Each scene shows the same named points in several views. A view is turned or mirrored, shifted and resized as a whole, has a little noise and may leave points out.
(in the rows, 128 means zero)

Scene 1
View 1
Leseg: 141, 125, 133, 118, 114, 116, 135, 125, 112
rifip: 152, 141, 147, 139, 132, 147, 120, 110, 124
voma: 134, 124, 116, 126, 116, 112, 124, 115, 127
Noz: 136, 126, 129, 131, 127, 125, 121, 123, 121
rep: 118, 112, 128, 132, 154, 131, 116, 160, 98
Lonop: 138, 131, 134, 136, 137, 135, 120, 125, 117
dof: 131, 129, 133, 144, 152, 146, 108, 133, 118
Zor: 145, 139, 137, 144, 137, 144, 113, 109, 134
Sof: 151, 135, 150, 128, 123, 142, 133, 118, 115
poka: 140, 120, 129, 113, 106, 111, 140, 124, 111
Madu: 124, 127, 120, 159, 163, 141, 94, 131, 131
Siket: 153, 142, 140, 141, 126, 142, 121, 103, 130
nir: 117, 124, 103, 156, 156, 126, 89, 125, 142
Mas: 135, 121, 124, 115, 106, 109, 135, 122, 118
View 2
poka: 134, 154, 154, 143, 150, 118, 122, 136, 185
dof: 161, 118, 82, 152, 93, 143, 198, 92, 153
Leseg: 138, 148, 139, 147, 138, 121, 136, 123, 178
Madu: 179, 125, 73, 138, 71, 157, 207, 97, 110
Mas: 140, 153, 149, 134, 139, 118, 130, 137, 169
Siket: 96, 109, 95, 124, 95, 106, 155, 106, 158
Noz: 143, 139, 120, 139, 117, 128, 155, 120, 156
Lonop: 144, 125, 103, 145, 112, 130, 174, 103, 163
rifip: 120, 110, 84, 131, 89, 122, 181, 97, 150
nir: 181, 147, 92, 120, 73, 158, 190, 119, 86
voma: 139, 151, 137, 119, 118, 126, 135, 138, 142
Zor: 115, 112, 91, 127, 90, 121, 171, 104, 144
Sof: 116, 112, 94, 146, 106, 119, 171, 94, 183
rep: 214, 152, 116, 183, 123, 164, 195, 97, 172
View 3
Sof: 123, 146, 139, 121, 134, 116, 115, 160, 153
voma: 131, 138, 130, 143, 125, 124, 127, 132, 124
Siket: 136, 146, 129, 119, 137, 134, 106, 143, 152
poka: 119, 147, 131, 154, 125, 103, 132, 153, 129
Lonop: 133, 138, 136, 120, 125, 132, 128, 135, 132
Zor: 135, 143, 138, 97, 133, 135, 112, 149, 158
Noz: 128, 140, 138, 124, 124, 124, 130, 140, 133
Madu: 143, 125, 147, 81, 116, 148, 138, 129, 133
rep: 122, 128, 155, 97, 102, 113, 163, 152, 127
dof: 132, 132, 147, 90, 120, 134, 134, 144, 144
nir: 146, 125, 139, 100, 113, 152, 140, 111, 118
rifip: 137, 140, 136, 101, 130, 139, 115, 142, 149
Leseg: 121, 144, 133, 141, 126, 110, 130, 153, 133
View 4
Siket: 132, 140, 119, 105, 127, 103, 131, 136, 125
Leseg: 126, 115, 122, 134, 130, 134, 134, 145, 136
dof: 119, 129, 95, 110, 130, 118, 112, 114, 150
voma: 137, 128, 109, 138, 139, 136, 130, 140, 116
Mas: 133, 118, 119, 142, 137, 141, 138, 150, 128
Noz: 137, 132, 111, 129, 137, 129, 129, 141, 116
Lonop: 124, 129, 108, 115, 132, 121, 122, 128, 140
Sof: 121, 125, 127, 112, 123, 111, 134, 141, 143
poka: 124, 110, 128, 139, 133, 140, 141, 154, 131
rep: 110, 106, 89, 130, 136, 144, 109, 112, 167
rifip: 126, 140, 105, 103, 127, 106, 119, 124, 133

Which points are out of place in each view (at most two, in the order of its rows)? Write none if all are in place.
view 1: rifip
view 2: Sof
view 3: Lonop, Zor
view 4: Noz
